A landscape with many valleys, sampled at points; each row gives a point and its height.
A ball rolls from a point to whichever of its 2 nearest points has the largest drop for the distance, and stops where none of them is lower. Distance is the straight distance between rows; heights are no part of it.
betef: [  6  18  -1  -8 -13  -9   8   3  -1  -5  -5  -6   8  -2 -12 -19  12   0
  20 -13   2  -6  28 -10  -5  11  -6  -7   1   3   1   2   6   2   8   0
 -14 -14  20  -2 -11]  height 791
Sude: [  4  -3  -1  21   3  -7  -2  11 -22   5   2  -5   9  20  15  -3   6 -12
   2 -33  18  12  -1 -10  15 -11 -20   0  27  22  30 -23  -5 -10 -12  -2
 -37  -5   9  12   2]  height 358
gegu: [  3  38   8   4 -13  11  -4  16 -22  34   6  -9  19   9  16 -18  23 -14
   2  -3  12 -26  -1   1  16 -20 -25  10  26  10   4 -17  13  -6 -24   9
   0 -11  23  17  18]  height 484
naveg: [  4  11 -20 -14 -12  -6  15  22  15  -8  -4   0   0  16   3  -3 -10 -25
  14  41 -14 -18  -1   3  -1   9  17 -13 -12  24 -22  -8  -4   5  26  11
  19   4   4   8   7]  height 568
vomir: [ -1 -13 -22  14   2   3  -1  -1   5 -13  -6   2  -8   9  12   8  -3  -4
 -14  25 -23  -5 -20   0  -3  -1  17 -19 -25  13 -10   1  -9  -1   5   0
 -12  -9 -10   9  -6]  height 309
pom: [ -8  -3   5  18   4   4   1  -1 -19   7  -1 -10  -2  15  25   8  15 -14
  -8 -25  -4  17 -12   0  16 -15  -5  -6   7  17  17 -26  -2   5 -15  -3
 -21   6   7   5   7]  height 413
Mikat: [  4  19 -21   3   6   4 -13  13  -4  -5 -26   9   8   5  10 -13  15  12
  -2  19  -4 -32 -14   1 -12 -26 -13 -12  -2  12 -15   4  14 -15  -7   5
 -24 -26  19  27 -10]  height 406
Gibi: [  9  20  -8  -3   0 -15 -18   1   9 -23   8 -14  -2   4 -24  -8  11  31
   3  -1 -32  -6   0  15  -7 -17  14   5  -5 -30  -4  14  14  -9  -4   0
  -9  -6  -9 -15  -8]  height 438
Taf: [-10  33  -6  -4  -6  16  -9   8 -15   6  -6 -12   5  10  24 -27  19 -10
  12  -5  -8 -11 -15  16   6   2  -3 -12   0  10  -1 -13  17  10 -16  18
 -16   1  20  14  19]  height 451
fover: [ 11   2  15  -6  -4 -23   6   1  -2   7  12 -28 -14  10  -6  -9 -16 -18
  22 -26  -8  27  20  -1  -5   3   5   3  25   4  24 -22   3   0   4  -2
   0  23   1 -11  -3]  height 354
kige: [ -5  23  -4  -3  -7   5 -11  -2 -18  15  10 -10   4   5  17 -10   7 -12
  -2  -2  -6 -12 -13  21   8  -5   1 -10   5   7   9 -12  16   9  -9   9
  -6  15  -1   7  25]  height 399
Felu: [-15  37  14  -2  -3  20 -12   2 -17  -6  -5 -12  -5  -9   7 -22  37  22
  13  -6 -28   9  -5  -6   2  -3  -1  17 -12 -34 -20   5  23   9 -18   0
  -5 -12  29   3  15]  height 573
zuz: [  4 -18  15   3   6 -19  23  -3  10   3  -3 -17 -14   2  -5 -16  -1 -30
   1 -33   6  34  27 -15  -5   9  -6 -13  15  19  14 -23 -12   6  10 -17
 -18   0  -5 -10 -18]  height 822
fiser: [ -9  33   6 -10 -19   6  14  -3  -1  28   9  -8  18  -8   6 -18  19 -27
  13  -4   3 -14  25  -2  -4  24  -4  -7  -8   9 -26 -14   0  24   4 -11
  12  -5  20  -9  -7]  height 613
lovat: [ 17 -10   2  -1   3  -8   1  -4   9  -3   7   5  -3   0  -9   4 -22   1
   7  -4  15  12  13  -9   2   9  -5  13  16   8  21   5  -8  -6  10   5
   5  14  -7  -4   4]  height 411
Ladob: [-11  48   2  -8 -20  11  11  11   1  15  -3  -9  12  -3   4 -17  26 -16
  21   8 -11 -12  12   1   3  18  -4   4 -12   2 -38  -5   7  23   6   3
  12  -5  30  -4   4]  height 648
Poku: [ 15 -19  15   7  -3   4  10  12  10  -6  13 -20 -12  14  -4  42   1   9
  -9   3 -45  26  -9  -1   1 -21  22  22  -4 -17   5  -9 -18  -3 -20  -1
   7  20  -3  -8  -9]  height 553
pob: [ 10   8  23   3 -16  -5  21  -3   6   8   2 -18  -1   0  -3   7  28 -12
  -2 -13 -25  10  18 -17  -6   2  12  -7 -13  -2  -6 -18  -8   5  -8 -17
   2  -7   6 -19 -26]  height 639
vis: [ 14   2 -21  26  12   1 -24  14 -11   9 -11   3   6  13  10   2   9  19
 -28  11 -10 -21 -24  -7  -1 -47 -14   2  16   5   7  -1  -1 -26 -27   2
 -25 -14  -3  29  -9]  height 166
mivub: [ 19  -4   3  20  -5 -15   9  22   2   6   4  -6  -1  29  -8  14  -7 -10
   1 -10   4  17   2 -14  11 -16  -8  24  29  22  22 -13 -19 -19  -8   6
   1  12   8   7  -5]  height 586
Rop: [ -7 -20   3  -6   7 -14 -13 -25 -11  -3   5  15  22 -15   0 -10 -11  23
  -8 -17  23 -11   9   5  -2   6  -7  -9   1 -15  21  10  10  -2  -1  -4
  -9 -13 -16 -10 -11]  height 273
kimub: [-21 -24 -20  -9  20  -3 -18 -23 -12 -11   4  12   2  -9  10 -17 -17  -1
 -17  13  15 -30 -19  23 -13  14   5 -24 -21   6  -2  13  18   4  19   5
 -18 -10 -22   3   3]  height 145
nasar: [-22   8   6  -3  -9  -4  -3 -13 -16  10  -4  24  32 -26   0  -3  12  16
  -5   0  24 -34   3   7   4  15  -9 -11 -15 -23  -9  19   8   7   4  -7
  15 -25  -2 -16 -16]  height 248
puf: [ 10 -27  -7  -1  10  -8   1  -1  16 -15  -4   5 -17   4   0  -6 -28  -6
  16  -9  23  34  17 -12   2  16 -11   8  22  19  23  -1 -12   1  19  11
 -19  11  -2   6   3]  height 461
kelig: [-21 -45   6  -4  18  -3   3 -26  12 -16  -9   4  -6 -13   1 -20  -5   9
 -18 -22  21  20   8  -4  -5  30   0 -14  -4  -1   4   5   2  10   3  -8
 -20 -13 -18 -17 -10]  height 198
ravu: [  2 -11 -15  -3   9   2   0  -6  -3 -13 -13  10  -5   7  10  -5 -23  -5
  14  -7  24  11   9  -8   3  14 -11  -2   8  23  16   3  -2   5  20  14
 -23   1  12  19   8]  height 508
Gega: [  9  -3  18  17  -8   3  22  20  10   8 -10   0   2  23   6  22  28  -8
  -6  -2 -14  13  -5 -29   6 -20  -3  18   0  18  -7 -21 -25  -8 -16  -2
   5  -6  17   9 -18]  height 642
nif: [-19  -3 -11 -26  15  15   2 -12  -2  -2   1  13  -8 -15   6 -10 -26 -22
  12  10  29  -1   0   8  -2  35   3  -8  -5  11  -8   8  10  25  21   9
  12  12   0   6  25]  height 588
maz: [  9  10   0   0  -4  -8  -5   5  21 -26  -2   0  -1 -10 -30   4   9  28
  10   3 -22  -4   6 -13  -3  -2   9  10  -7 -30 -17  20   2 -10   7  -3
   5 -14   3 -18 -11]  height 539
satu: [ -2  -4  23 -19   8   0  10  -7   0   7  14 -10 -18 -15   1   9 -20  -6
  -2 -14   6  28  -2  20  -2   5  13   8   1 -31  10   2   0  12 -11  -9
  36  32 -20 -21  12]  height 301
gagum: [ -6 -23   7  -9   9  -6  12 -12  25  -8   6  -1  -4  -7  -8   8 -10  -8
 -19   9  12  -2   4   4  -6  13   9 -23 -19  -5  -5   2  -9   1  12 -17
  14  -9 -37 -23 -16]  height 856
lofef: [ 12  11  13   5 -11  -3  12   7  20 -12 -14   8   5 -15 -32   7  18  15
  15   5  -2  -8  19 -34  -1   0 -10  15  -1 -17 -25  17  -5 -12   7  -5
   8 -22  20 -14 -19]  height 626
faro: [ -3  25   1   0 -16   3  13   7  -4  18   0  -6  13   7  10  -8  19 -21
   2  -1   3 -13  11  -9   3   4 -10 -10  -1  25  -8 -14   2  11  -2   2
   3  -5  16   2  -4]  height 581
Gidek: [  4 -29   0   6  -1   0  20  -9  30  -8  -4   9  -2  -3  -6  12  -4 -17
 -11  24  11  -1   6 -21   2  17  -2 -18 -22  16 -14  -3 -20  -2  16 -17
  -1 -21 -21 -15 -22]  height 875
Tes: [-12 -30  -2  11   7   7   6 -12  -3   9  -6  11  -8  -4  13   5  -6 -16
 -20  -6  35   3   3  -2  11   3 -16   1  14  34  11  -8  -9  -1  12  -7
 -15  -1 -17   2   6]  height 340
fabe: [ 20 -29  -3  29  -7  -6   7   7  10  11   5  11  -3  16 -11  25 -14  -2
  -7   6  15  13  -4 -19  16 -12 -14  27  21  21  17  -1 -30 -25  -2   8
  -5   9 -11   6 -10]  height 611
basit: [  0  -7 -17   4  -7   5   9  16   5  -5 -10  10  -4  15  15   6  -3 -18
   1  31 -15  -4 -19  -5   0   2  13  -4 -18  22 -17  -6 -12   0  14   6
   5   2   4  21   6]  height 440
Tolav: [-18 -31  17  -2  12  -6  -3 -29  -4  -5  -5  16  15 -28   4 -15   3  25
  -8 -27  21  10   7  -9  -6  23  -3 -12  -6 -23   7   9   7   8  -9 -11
  -8 -16  -7 -19 -18]  height 234
Sut: [ -9  13 -16 -26  -1  11   1   4   4  -9   1  12  -5 -10   0  -7 -28 -20
  31  30   2  -2  -2  10  -2  27  14  -1  -6   8 -23   7   7  21  27  19
  25  16  13  11  30]  height 638
tolel: [  9  -2 -24  11   7   1 -23   1   6 -13   0  -4 -10   6  -7   6   4  33
 -18  17 -40  -3 -26   7  -9 -25  20  -8 -11 -18  -4  13   0 -11 -13  -1
 -13  -1 -11  12  -8]  height 364
suzip: [ -6  35   2  -2 -18  14  -4   6 -18  23  -3  -7  25  -3   7 -21  30  -9
   5  -2  11 -32   8   0  10  -2 -23   1   3   6 -10  -6  12   8  -9   4
  -7 -20  21  11   5]  height 536
Gak: [ 12   3   8 -17  -7  -1   7  12  10  -5  14  -5 -10   7  -9  24 -14  -2
  11  20 -27  20  -1  13   1  -4  26  23  -2 -16  -3   0  -6   1   6   9
  39  34  -4  -6  18]  height 360
Pul: [ -3  51   1 -18 -10   2   9  25  10  11  -3  -9  11   5  -6 -19  11 -12
  32  18  -5  -8  18   6   3   2 -12  20   4  -5 -38   4  14  12  14  17
  21   0  33   2  17]  height 708
panam: [ 16 -32 -14  22  -1   1  -3   5   8   1  -8  20  -5  11 -16  19 -15  16
  -2   3  25  14  -3 -29  12  -5 -21  13  15  15  15  10 -31 -19  -4   8
 -35  -2  -1  14 -17]  height 528
zozo: [-21   0   8 -18  10   9  11  -7   4  13  15 -25 -11  -5  10   4  -5 -31
 -16   0  -7   3  -5  31  -2  10  16 -13 -17  -2 -14 -16   4  26  -3  -9
  22  20 -19 -14  10]  height 366
fubo: [-12   5   2 -15   6  15  -8 -15   0 -22   1  19 -11 -30  -6   0 -18  19
  25  -7  -1  22  -9   1   0  20  12  10  -7 -35   1  23   9  12   5   3
  19  16   3  -7  24]  height 367
zop: [ -3  28  12   7   3  11  -9  13  -1 -13 -13  -4 -10   1   8  -6  33  19
  25   7 -26   9   3 -23  -2 -20  -9  24  -2 -25 -24   4  17  -3 -13   2
   1 -17  36   3  -1]  height 643
navu: [-12  27  -6  -4  -9  13   0   3  -3  -3  -6   1   4  -2   4  -7  24   6
   5  15 -16 -18  -7   0   0   1   4  -8 -17   6 -21   5  14  10  -2   5
  -1 -13  14   5   2]  height 575
riter: [ -3   7  -3   1  -6   6  14  14   5   0 -13   7  -1  18  18   4  13 -18
   6   9  -8   2  -2 -16   4   5   2  -5 -11  31 -11 -13  -9   7   3   8
   1  -5  17  14  -4]  height 535
Kazif: [ -8 -37  -2   7  12  -3  -2 -21  -1 -13 -13  13   2  -6   3 -13  -1   5
  -5 -21  22  15  16 -18   1  19 -16  -8   3  10  17  -1  -4   7   1  -1
 -37 -15   4   2 -17]  height 245
gefa: [ 13  20  -1  -8  -5 -20 -15  -2   2  -5  21 -20   1   4 -14  -1  -1  17
  -1  -6 -23  -6   2  27  -8 -15  15   1   0 -21  13   4  12  -6   0  -2
   4  12 -22 -21  -2]  height 357
ritib: [ 10  22   1   0   9  -1  -3  17   8 -16 -20   3  -4   2  -9  -7  15  16
  31   8  -2  -3  17 -27  -4 -20 -20  21   7 -13 -22   9  15 -11   4   7
  -9 -22  40   7  -7]  height 707
mog: [-22 -13  13 -21  14   5  15  -5   6  10  11 -15 -16 -10   3  -2 -12 -16
 -26 -21  10  16   1  27  -2  14  13 -13  -5 -16  -1  -2   0  19  -4 -12
  18  22 -27 -21  13]  height 338
Zafim: [  5  27 -12 -12 -12 -11   4  15  16  -5   1  -2  11  -7 -22   0  -6   0
  18  24  -1 -32  12  10  -8   4   7  -6  -7  -5 -24  16   7  -5  31   4
  18 -11  -5 -10   5]  height 363
vak: [  2   6   3 -13   6  -4   7   3   8 -15   0 -22 -24   8  12 -12  -7 -19
  24 -17 -16  41  11   1  -4  16  17  -7   0   3   7 -18   3  19   7   8
  -4  23  10  -1   4]  height 450
tisi: [  2   2 -13  16   4  10  -3  32   0   8 -27  18   7  23  28   4  20 -10
  -9  24  -5 -18 -25 -13 -10 -27 -10   6  -3  34 -25 -17  -8 -19  -5   4
  -3 -13  16  41  -2]  height 428
Rez: [  2 -27  20  17   2   7  12 -15   8  16   9   7   0 -10   3  40  -3   2
 -35   4   5   7 -12   3   6 -10   1   3 -15 -12   1   1 -23  -7 -13 -16
  19   6 -35 -17 -11]  height 204
lopu: [-18 -24  12  -8  16  15   7 -19  12 -12   1   5 -15 -16   5   6  -8  -2
 -13   2   0  19  -8   6  -4  20  17 -10 -25 -11 -11   5  -1  16  -3  -7
  14   6 -20 -12   8]  height 439
momog: [ -4  10  10  -5  -2  -3   5  -7  -3   4   5 -19 -10   3  12  -6   7 -17
   4 -14 -17  16   8   4  -2   6  11 -12  -4   1   1 -20   2  16  -3   0
   0  14   2  -8  -1]  height 485
Kero: [  8   1 -22  18   8   6 -11  16  -9   6 -24  13   8  16  16  -2  10   7
 -19  15   3 -24 -25  -8  -6 -32 -16  -4   1  26  -4   0  -3 -16 -10   2
 -24 -18  10  36  -8]  height 304
Rifed: [-24 -10   5 -19  10  15  15  -7   9   6   8   1 -10 -12   5   4  -7 -24
 -16  17   8  -4 -11  13  -2  18  16 -16 -30  -5 -22   1  -5  23   5 -12
  31   1 -21 -14   7]  height 404
Sasa: [ -4 -24  14  16   6   1  12 -13   2  17   4  -3  -3  -1   3  28   4 -16
 -28   0   9   5   2   3  10  -9  -3   2   0  16   5 -13 -17  -4   0 -12
   5   4 -27 -10  -4]  height 263
lirip: [ -1  19 -20  -1  -4   5 -11   4  -8  -3 -15   5  11  -5  -4 -10  13  13
  -6  29  -9 -44 -18  12 -10 -10  -2 -12 -13   2 -22  15  20  -8   8   6
  -7 -17   6  14   1]  height 498
sebi: [  3  28   2  -8  -4  -4   3  12   3 -10 -17  -7   6  -5 -23 -18  13  12
  26  -1   4 -12  22 -10  -6  -2 -15   9   5 -14 -18  13  15  -1  17   8
  -7 -20  31  -2   0]  height 754
petu: [  2  -3  10  -4   1   0   4 -11   0   9   6  10   4 -11  -1   3  -4  -7
  -2  -5  15   0  12  -3   2  13  -3  -3   2   6  11   4  -4   5   6  -2
   9   1 -10  -6   0]  height 365
someg: [-10  -7  19   6   9   8  -4 -12 -25   7   4 -11 -10  -3  23  -9   7  -8
  -6 -34  -4  31   1  -2  11   7  -2  -2   5  -4  21 -22   6  15 -22  -8
 -17  14   5  -2  11]  height 449
Lazud: [ -2 -25  -8  13  -1  -8  -6 -20   9  -7  -4  23  17  -9 -14  11   8  23
 -21   8   1 -23  -8 -14  -1   6  -1 -15 -20  -2  -7  12  -7  -8  -2 -10
 -13 -28 -14  -2 -30]  height 283
zeme: [-12  36   4  -7  -6  13 -12   2 -13  -5  -2 -20   1  -1  12 -34  29   6
  20 -12 -17   6  -1  10   3  11  -1   1  -6 -20  -6  -4  21  15 -13  10
 -16  -4  28   6  13]  height 512
lalo: [ 13  -1  -4  22   9  -6 -12  15 -12   7  -4   1  11  22  -1   4  10   9
 -17 -10   6 -10  -9 -17  10 -36 -22  11  23  17  16  -6  -8 -26 -28  -5
 -32 -19   5  22 -19]  height 312
suz: [ -6  -3   8   9 -11  -6  -1 -15  -5   7  -4  20  33 -13  -8   9  26  20
 -21  -1  10 -34   1 -11  -1   3  -7 -11 -19  -7  -1  12   1  -5  -9 -14
  -1 -34  -6 -11 -29]  height 331
Vif: [-10   3   7 -23   9  -1 -11 -12  -3 -12   7   1  -7 -25  -3 -17 -15  11
  21 -14   7  19   8  14  -5  24  10  -3   2 -30  10  10  14  18  11   2
  13  19  -5 -16  13]  height 311
sazi: [  5  -1 -21   1  10  23 -14  10 -12  -8 -24  17  -3   9  13  -4  -9  22
   7  12   6  -5 -20  -8  -2 -15 -12   9  11   8   0  15   5  -9  -2  15
 -17  -3  34  42  20]  height 645
Ler: [  3  -6  21   2   1  -4   0 -13 -11  -1   8 -19  -9  -2   3  -4  13   0
  -3 -30 -17  24   7  -3  -1   3   8  -3   2 -13  17 -15   4  10 -15 -14
 -10  12   0 -16 -11]  height 477
lanib: [ 10   5  -8   6  -4  -5  -4  -3   4  -2   6 -11  -2   7  -6  18   8  14
 -17  14 -36 -14 -15  12  -5 -19  22 -10 -20  -7  -4  -1   0  -4  -6  -6
   4   0 -19  -3  -7]  height 241
balat: [ -1   8 -12 -15 -13   5  10  24  14  -5  -7  16  -4  12  -4   5  -4 -11
  21  43 -15  -8  -4  -3   2   4  12   8   0   7 -30   5  -3  -4  22  18
  33  15  18  20  23]  height 695
Nugod: [-18   6  -6 -15   6  21  -3 -13  -3 -13   1  14 -14 -17   5   1 -16   1
  19   8 -13  23 -14   9  -2  17  23   4 -15 -12  -8  10  12  20   3   9
  19  20   5   5  34]  height 430
lebe: [  8 -14 -23   6   8  14 -28 -11 -15  -6  -5  17   4  -2  -3   0 -16  40
  -7   7   4  -9 -21   2   0  -8  -7   5   7 -12  14  24   8  -9   0  10
 -20   0   6  23  16]  height 637
bobu: [  3  -1  12  -3  -4 -18  10 -10  -2   9   4 -10   1  -3  -9 -21   5 -13
   8 -25   2   8  31 -13  -9  15  -5 -15   6   7  13 -17   2   5   4 -15
 -10  -8   0 -10 -20]  height 812
gipi: [  6  -6  19  -1  -1   5   1  -8  -7   3  16  17 -12  -9  -4  28 -23  17
   1   1   5  20 -17  10   5  -6   6  23   4 -32  17  22  -6  -4 -20  -5
  36  27 -15 -13  16]  height 98
kop: [ 12  20  11 -16 -14 -21  15   6  11   8  14 -30  -9   5 -14 -10  -8 -22
  21 -13 -16  14  30   3 -11   9  13  -2   9   0   4 -19   1   2  10  -2
  14  15   0 -20  -7]  height 308
Kilub: [  9  13 -17  -9  -7   1  -6   4   0  -8  -9  11   7  -8 -12   2 -15  15
  12  20  11 -29  -4   7  -1   3   1  -1  -1  -2 -11  19  11  -4  24  14
   7  -2  10  11  15]  height 492
buf: [  6  -2  23 -19  -4   3  11   2   2   0  15   4 -15 -13  -8  23 -22  -1
  17   1  -6  36  -3  11  -3   7  20  28   2 -33   6   7  -8   6 -13  -3
  46  37  -7 -19  19]  height 229
migov: [  6   9  11 -10  -3  -9   1   9  -9  -5   9 -26 -20  13  11 -14  -9 -13
  27 -32 -14  42   6   2   2   6  10  10  22  -5  23 -21   4  13  -3   6
  -5  33  16  -3  15]  height 403
Lamik: [ 11 -12 -25  14  12  14 -28  11  -8  -2 -16  15  -4   8   4   2 -13  40
  -3  13   1   0 -24 -14  -7 -31 -14  14  19  -9   7  20  -1 -18 -13  15
 -21  -3  16  36   9]  height 564
Gop: [-15  21  -5 -19   4   3  -6  -8  -6   0  14   2   0 -17   2  -8  -9   0
  10   5   7  -6   0  25  -1  16  11 -11 -13 -20  -8  10  14  20   8   0
  22  10 -12 -15  10]  height 257
sabed: [ -2 -12  11 -12   5 -23  11  -8  16   9  15 -10   0  -7 -14  -4 -18  -8
 -18 -12  21  -4  16  17 -12   7   3 -20   2  -9  13   6  -2  -4  12 -14
  24  -4 -40 -26 -17]  height 846
naper: [ 14   8  15   1  -4 -18 -16  -4  -7  -2  22 -18   0   3 -15   6 -14  12
   1 -16  -5   5   6  17  -5  -7   8  14  15 -25  28   9   3 -13  -6  -8
  18  20 -17 -27  -3]  height 289
Rud: [ 13  -7 -14   1   1   6  -2   6 -10   2 -15  16   8  12   7   5 -13   6
   3   7  16 -15  -5  -6   5  -2 -14   1  10  24   7   9   2  -4  12  13
 -16  -3  16  29  11]  height 572
busop: [ -1  26 -12 -26 -11   0   5  23  12  -9   2   2  -5   7  -6  -7 -15 -14
  38  31 -16   3   8  17   1  12  18   8   4   3 -25   3   5  11  27  26
  28  25  14   5  29]  height 710
Tusug: [  7  21   7  10 -13  -5  -2  17 -25  23   9 -16  18  19  13 -12  11 -24
   2 -26  13  -6  -4   1  14 -13 -23  -4  33  18  23 -30   5  -9 -16   3
 -13  -7  17  14  15]  height 424
lote: [-15 -42   2   7   8   6  16 -11  10   9   5  -6 -15  -3   1  11  -6 -20
 -39 -11  31   7   1  12  11  -2  -2  -2  13  23   4 -13 -18  -7   7 -13
  -2   4 -37 -17   5]  height 303
mit: [ 23   7  13  27 -10 -21   6  22   1  14  12 -18   7  27 -19  13   5 -10
  -8  -6   3 -10   6  -8   4 -34 -13  24  30  22  15 -14  -6 -30 -23  -2
  11   1   6   4 -12]  height 504
mam: [-13  19  -7 -10  -2   2 -21 -13 -27  23  20  -7  16  -6  18 -25  -8 -18
  -1 -12  16 -21  -5  36  10   5  -9 -13  13  -3  17 -12  24  15 -13   5
  -5  12 -13   1  29]  height 355
fip: [ 13  21   2 -11 -16 -14   9   7  14  -1  13 -12   4  -4 -20   0   1  -9
  15   7  -9  -5  25   0  -7   9  12  -2  -4  -5 -10  -1  -2   0  18  -1
  22   0  -3 -18  -5]  height 218
beneg: [-11  -2  -1  -7   7  -7 -19 -17 -22  11  14   3  18  -7   9 -14 -11   3
 -11 -13  19 -21  -1  26   3   1  -7 -14   6  -3  23   2  16   3   1   1
  -4   2 -25  -3  10]  height 317
Lig: [ 17 -11   8   4  -4  -5   1  13  12   1  14  -9  -8  17 -15  33  -9   9
  -6  17 -32   9  -9   6  -2 -22  19  26   4 -13   5  -1 -13 -14  -9   5
  26  25  -8  -6   3]  height 475
mazal: [-23  10  -4  -9  -5  10 -13 -15 -24  -2  -4  14  26 -18   3  -8  13  15
   2   3  13 -32  -7   6   2  12  -7  -8 -18 -11  -9  13  19  11   1   0
  -6 -20   8   0   2]  height 165
Rab: [ 20  14   6  21  -5 -25  -5  21  -5   4   4 -17  10  21 -16  -3   5  -4
  -4 -17   5 -10  15 -16   0 -36 -23  15  32  16  19  -9  -2 -32 -30  -9
 -14 -18  12   8 -21]  height 421
pugap: [  5  -8   7   8  -2   7   1  -8   4   7   9   9   1  -4   0  36   0  20
 -23  15 -21  -5 -22  10  -1 -13  17   4 -23 -21  -1   9 -15  -8 -10 -13
  24   8 -25  -8  -1]  height 97
tar: [ -3 -28   8   0   5 -18  19  -4  19   2   3 -21  -9   0 -15  -6  -5 -28
 -20 -22   9  12  26   2  -6   4  -2 -19   3  18  10 -18 -13  -2  12 -18
  -8  -7 -27 -20 -20]  height 830
govi: [  4  -4  19  15  -6   6  23   2   1   5  -6 -10  -1   4  11  21  29 -11
 -12  -9 -26  16   1 -19   5  -5   8   0 -19   9  -7 -21 -18   9 -14  -9
   1  -4   9  -5 -17]  height 664
rus: [-22   3  -8 -22  11   2 -11 -17  -8  -5   9   7   6 -15   6 -18 -13  -6
   0   6  17 -26  -5  25 -10  21   6 -23 -12  -2  -6  12  19  17  14   4
   6  -2 -13  -6   5]  height 206
posep: [-14 -23  -5 -13  13  15   7 -10   8 -12 -10  14 -20  -6   8  -9 -25 -19
  12   5  29  19   4  -5   3  33  -5  -1   0  23  -3   6   2  16  25  10
  -5   6   3  11  20]  height 557
Ludar: [  1 -38 -25  23   5   9  -4   1   3  -1  -9  20 -15   9  12  16 -11   4
  -3   8  14  15 -13  -9  13  -5  -5   4   6  23   7   1 -28 -11   5   6
 -30   2  -9  18  -6]  height 442
radiv: [ 17  -1  21   5  -8  -6  15   2   5   4  12 -28  -3   1  -8  25  13  -4
  -9 -11 -33  14   6   1  -8 -10  16   7  -9 -15   3 -14  -9   1 -16 -13
   9  12  -4 -20 -20]  height 607
manif: [  2 -16   2  12   8 -10   0  -2  -8  -8  -7   1   1   6   7 -13   2  -5
   3 -33  11  22  17 -19   6   7 -17  -5  14  16  28 -13 -10   2  -3  -6
 -38  -7   9   5 -16]  height 294
mip: [ -7   2  15  -2  -4  -1   4 -14  -1   4   5  20  10 -24  -4   8   9  14
  -1  -5  12  -7   4  -5  -1  15   1  -6  -9 -22   1  14  -2   3  -3 -10
  18  -5 -11 -21 -10]  height 315
soseg: [  6 -22 -25  17  -4  -2 -10  -6  16 -13  -7  15   0   3 -13  16  -1  20
 -22  24 -18 -12 -18 -16  -2  -5   9 -18 -22  -2 -12  13 -15 -11  -2  -8
 -19 -17 -16   8 -25]  height 113
zetub: [ 10  -4 -38  13  12   8 -31  14   0  -7 -11   5  -4   6   5  -2  -8  36
 -17  22 -23  -5 -31   6 -15 -32   2  -1   5 -11  -1  19   7 -16 -14  13
 -18   1   4  28   5]  height 471
temud: [ 10   4 -24  -8   5   3 -21  -4  -5 -21 -11   9   4  -5 -16  -6 -20  34
   9  10   2 -20  -9  15  -4  -5  -1   0   8 -12   3  26  16  -8  16  16
 -10   1   8  14  19]  height 574
roz: [-15 -50 -16  22   9  19   0 -16   0  -4 -13  20 -19  -5  18   1  -7   0
 -12  -6  33  15  -1  -9  12   5 -19   1   9  29   9  -1 -22  -7   4   0
 -35  -4  -7   9  -5]  height 382
sifab: [  5  -5  -2  12   0  11   6  28   8   5 -16  13   1  26  15  16  19  -3
  -2  18 -15   4 -17 -21   1 -23  -2  17   1  22 -19 -11 -20 -16  -7   6
   8  -3  18  34  -2]  height 545
Fikaz: [  7   7  19  -2  -3  -7 -16  -7 -24   5  19   1   0  -6  -5   8 -14  17
  -2 -13  13   9  -4  19   4  -2   0  23  18 -35  32  20   6  -8 -19 -11
  26  21 -14 -20   7]  height 215
pegin: [-25 -15  -9   0   7   7 -19 -29 -20  -4  -3  23  15 -15  12  -5   4  17
 -19   7   7 -31 -20  10  -5  15   4 -18 -29  -4  -6  15  18   5   1   0
 -12 -23  -6   3  -4]  height 62
vipo: [  3 -18  12   6  10 -23  14  -3  10  16  19 -22   0  -1 -13   8 -15 -24
 -23 -18  20   3  16  18  -5  -6  -1  -7  13  11  19 -12  -9  -9  10 -11
  14   6 -37 -20  -9]  height 838
Bifu: [ 25   1   5  10 -10  -9   9  11  31 -13  -4  12   5  -9 -40  16  -4  16
  13  17  10 -17  15 -27   1  -4 -10  19   5 -17 -22  25 -10 -32   9   0
  22 -15   8 -12 -16]  height 698

Two balls start at each pair of points below. Name the first point that both come to, or write never.
ritib and ravu: never
fabe and Bifu: never
Rud and betef: never
busop and sebi: never

Call two points neighbours if one is among the 2 nearest of the other. Go from one point of each pair to the other, from neighbour to neighbour, staying as low as possible. Name the highest point that can't be avoided.
fip and gipi: govi
Lamik and vis: fabe
kelig and soseg: faro
fip and kelig: momog
soseg and pegin: suz
